The views of a scene show one set of named points, each view turned or mirrored, shifted and resized as a whole, with a little noise and some points left out.

Scene 1
View 1
mekeb: [-10 -48  18   1 -14   8  -9 -18 -10   9   3 -16  26 -31   4  -7   2 -12
  11   3 -12   3  12   3]
tig: [ -2   5  17  27  -3 -13  -1  24 -31   6   4   7  20  -5   4  -6   8  -7
 -11   0 -11   6  -2  -7]
Nufa: [ -4 -27  19   7   5  -2   6  -9  -6   2  12  -9  28 -29   5  16  11 -19
 -11   9   1   6   5   4]
ger: [  5 -14  -7  19  -2   0 -25 -12 -24   9 -24   1  20 -21 -19  10  10  -4
   5 -13   3   3  -6 -32]
daf: [  1 -12  -1  18 -12   5  -3 -14  -8   2 -14  -2  15 -20  -8   6   0   4
   7  10  25   5  -8 -11]
Zani: [ -7 -19   7  14  23 -14  15 -14  -4  15   5   6   1   4   4  18  -1 -18
  -5 -28 -25  -6 -22 -20]
daka: [ -2 -22  11  11 -14   3 -16   0 -20   7  -8  -2  24 -24  -2 -12   7  -2
   8   8  -3   3   6  -5]
sipu: [  0   5   0  34 -12  -9 -16   6 -34  15 -22   4   6   3 -16  -6  -3   4
   9 -20  -6   5 -14 -33]
Nam: [  2  -6   0  14   5   1   6  -7  -3  -4  -3   9  20 -20   1  16  10  -5
  -7  10  22   2 -14  -6]
Sof: [  8 -32   3  -2  12   6 -23 -11 -10   6  -8   9  30 -37  -3   5  24 -11
   0   9  -4 -10   6 -10]
vunot: [ -8 -43  11   6 -10   5 -16 -17 -21  -2  -1 -21  44 -41  -4  13  13 -22
  -8  -4  -3  14  12  -5]
bak: [  8  16  -5  32   9 -11  -4   5 -20   4 -15  12  13  -7 -13  20  11  -1
 -12  -6  18   5 -18 -28]
fuge: [  1  -4   1  22  -7  -1  -2  -8 -15  -5  -8  -7  27 -26 -10  21   8  -5
 -10   9  30  14  -3 -11]
Bemer: [  1  -7   0   7   2   9  -5  16 -15 -10  -7  26  29 -13  22 -20  17  -1
   0   3  -1  -9 -18   3]
Dal: [-13  -7  21  19  -9  -3  28  12  -8  -2  18   6  10   2  27 -15  -7  -4
  -2   5  -6   3 -16  16]
nop: [ -7 -33  21   7   0   1  10 -18   2   7  13 -13  18 -27   3  13   2 -13
  -3  13   1   5   6   5]
rivit: [  2 -23   6   9   7   0   7 -26   3   1   1 -11  22 -34  -8  32   7 -13
  -8  13  24   6  -1  -8]
Kep: [  1  13   8  34   1 -15   9   4 -17   5   0   0  13  -8 -10  22   4  -5
 -14   3  18  12 -10 -17]
Novud: [ -8   0  18  32  -9 -14   6   9 -27  10   5  -7  13  -2  -2   6  -2  -9
  -8  -9  -7  14  -4 -11]
View 2
Dal: [  0  -2   2  18  13  21   5  17 -24 -16   1  -6  -7   7  28  -6  19   9
   0   1  17  -9  25  30]
mekeb: [  4  -5 -29  17 -15  30 -14 -19 -40 -19  -7 -20 -21  -1  20  16  38 -40
  26  11  27   9 -16 -11]
rivit: [  3  -9 -16  -8   3 -17 -27 -10 -26   4  -4 -22 -18 -20   2  45  27  -8
   9  36   8   0 -29 -12]
Kep: [ -4   2  11  -6  15 -25 -21 -21  -8 -12  -7  -8 -19   8   2   9   5  20
 -10  16 -11  -8 -10  -1]
vunot: [-10   0 -29   0 -14  14 -25 -33 -18 -19 -11 -21 -32 -11  20  18  25 -29
  44  29  30   8 -35 -15]
Zani: [  3  11  -3 -36 -14  16  -3   6 -24 -33  31  -6 -11  11   7   6  29  13
 -30  16  20 -15  -2 -24]
nop: [  0  -7 -18  10   0   7 -15   0 -37  -6   2 -29 -21  -8  13  27  30 -25
  11  29  18   0  -9  -6]
ger: [ 16   9 -15 -17 -19   2 -28 -48 -15 -27 -13   8 -18   7  -7  10  27   4
   2  -2  -1   3 -41 -25]
daka: [ 15   1 -20  19  -9  17 -22 -33 -25 -20 -14  -5 -20   6   4   1  26 -21
  19  -4   7   4 -18   0]
Nam: [ 13  -1 -11  -2   5 -12 -22  -9 -14   0  -4  -4 -10 -14  -3  25  23  13
   4  14   2  -8 -17   9]
Bemer: [ 29  14 -26  13  -6  20 -13 -10  -4 -14   1  14  -8  -7  -3  -7  24  15
  20 -14  12 -11  -4  37]
Novud: [-13   5  12  -2   5   0 -12 -23 -14 -28  -6 -10 -22  22  18 -10   6   6
  -4  10   4  -3   1  -6]
daf: [ 13 -10  -8   5   1  -7 -22 -24 -26  -5 -25   5  -5  -3   3  29  29   2
   4   1  -3   5 -27  -3]
fuge: [  0  -6  -5  -1   8 -22 -30 -29 -12  -2 -24  -5 -17  -7   4  27  14   9
  15  20  -3   1 -30  -1]
Nufa: [ -2  -1 -20   5   0   4 -18  -4 -23  -7   8 -29 -26 -12  11  18  22 -17
  20  34  20  -5 -11   1]
Sof: [ 28  10 -42   3 -21  12 -29 -25 -19 -12  11 -13 -24 -15 -17  15  34 -18
  24  12  12  -6 -32  -3]
sipu: [  9   9   9 -11  -8   5 -17 -49 -14 -39 -18  18 -12  32   2 -12  18  17
 -16 -20 -11   1 -19 -19]
tig: [  2  13   1  10   3   4 -16 -24  -6 -26   1  -9 -26  16   4 -25   3   9
   6   3   0  -9   4  12]
View 3
fuge: [  2   4  -3 -17  14 -11  -3  -1   1  -2   2 -14   6   4  -3 -12 -12   6
 -11   7   2   5  -5  -7]
Nufa: [ 12  -4 -10  -5  -2   0 -10   4  -4   9 -15 -10  -2  -3   0 -17   1   7
   3   4  -6 -10   3  -3]
sipu: [ -6   8  11 -23  24 -22   0  -1  13 -12  -2  16   4  -9 -20   8  -8   1
  -4 -18 -22  17   8 -10]
tig: [ 11  12   2 -11  11  -7 -12   1   1  -2   1  -1  -4  -8   1   9  -2  -5
  11 -18 -22   7   4 -12]
Kep: [  8   1   7 -16  16  -6  -5  -8  12  -5  10  -7  -1  -2  -7  -1 -13  -6
   4  -4   0   5  -5 -10]
Nam: [  6   7  10 -11   7   1  -3   0   4   2  -4 -12   4   0  -4 -12 -10  14
  -4  -2   6   3  -3  -6]
rivit: [  5  -7  -5 -12   5  -2  -2   0   3   5 -12 -13   5   3  -7 -24 -10  11
  -5  15  10  -7  -4   0]
daka: [ -2  10  -5 -11   4 -17  -6   6  -3   2 -16   0   1  -9   0  -4  -2  17
  -5  -2 -25   6   9  -2]
Dal: [ 26   4  12   3 -13   2  -6  -6  11  -5   2 -11 -12 -14   3  -3   6  13
   7 -28 -21  -1   5  -7]
vunot: [  2  -3 -27 -11   4 -14 -10  12 -15   4 -19  -4   6   3  -5 -23   7   7
 -13   7 -16  -7  10  -5]
Zani: [ 13 -13  15 -10  10   8  -2   1  17   0 -17  16   0  -9 -27  -9   7  -1
  14 -21  -1  -8  12  -5]
Bemer: [  8  28  16  -3   3   4  -8  12  -6   3 -10  -4   5  -5   4   1   3  24
  -3 -25 -13  11   8 -11]
Sof: [ -4  12  -2 -11   9  -2  -8  17 -12  14 -31   2   8  -2  -2 -10  -3  20
  -1   6  -4   0   8   0]
daf: [ -1   5   6 -14   6 -15   2  -3   8  -3  -5  -8   4  -3  -6 -12 -12  21
 -14   2  -7   8  -1  -2]
ger: [-11   6   1 -23  24 -17   0   8   1  -2 -15  12  11   0 -18  -5  -8   8
 -10  -1  -8  10   8  -6]
Novud: [ 11  -3  -1 -13  10 -12  -7  -6  10  -8   5   0  -4  -9  -7   1  -2  -8
   7 -14 -20   3   4 -10]
bak: [  1  10  15 -21  28  -4  -2  -1  10  -4   5   1   8   2 -12   4 -15  -3
   1  -9   6  12  -4 -12]
View 4
rivit: [ -3  -8  -3  15  21  21  -2 -10  -7   6  14  18   2  -5  -1  10   3   3
  -8  -5   3   1 -16  12]
bak: [  5  -5 -24   4   6   0  13  11   1 -13   5   1  23   3  -1  -3  10   4
  -4  -7  12  11 -16 -19]
daka: [ -2 -22   6  -7   8  -4   1   4  -1   3  12  -2 -19  -7 -14   4   8  17
   3  -5  18   3 -19  -3]
Sof: [ -2 -20  11  11   8   0   4  -3   8  -8  17 -10 -19 -11  -9   8   8   1
  -6  -9   3  -4  -9   9]
sipu: [  4 -18 -24  -7  -1 -13  12  19   6  -4  11  -5   6  -3  -2  -7  10  16
  14  -1  36   8 -19 -24]
daf: [ -3 -10  -2   1  19  12   3   0  -1  10  12   7  -2  -9  -7  -3   2   8
   4  -7  13   5 -27 -14]
mekeb: [ -7 -28  11  -2  15  -1  -7  -5  -3  16  19   3 -31 -10  -5  10   7  18
   1   2  23  -1 -14  17]
Novud: [  1 -15 -19 -13   8  -7  -2  13 -11   3   3   7   4  13  -1   5  14  22
  -3   6  28  13  -9  -4]
Nam: [ -2  -5  -2   5  20  12   2  -2  -3   4   6   1   5   1  -1  -1   6   1
 -10  -6   3  10 -15  -6]
nop: [ -6 -13   3   1  22  12 -13  -6  -9  13  11   9 -17   2  -3  14   4  11
  -8   2  14   3  -7  17]
Zani: [  1  -9 -27   9  14  -4  -6   6   7   4  10 -10   0   8  24   4  11  -1
  -4  11  33   4   9   9]
fuge: [  0 -12  -4   4  14  10   9  -1  -9   2  10  18  11  -5  -8   2   8  12
  -7  -9   3   9 -26  -5]
vunot: [ -3 -32  12   7  10  -5   5  -7  -7   7  21  17 -15 -14  -5  13  17  20
  -7  -4  11   0 -19  25]
Dal: [ -4  -8   0 -22  27  -3 -15   6 -10  21  -5 -14 -10  22   4  -3  13  16
 -14  10  22  22  -4  -6]
ger: [  2 -23 -10  13   1  -5  18   4   8  -8  21   4   3 -18  -2   0  12   7
   7 -10  17  -2 -23  -6]

In a view up to two points have been moved. Name them for each view, in the order of its rows, or write -.
view 1 => -
view 2 => -
view 3 => -
view 4 => ger
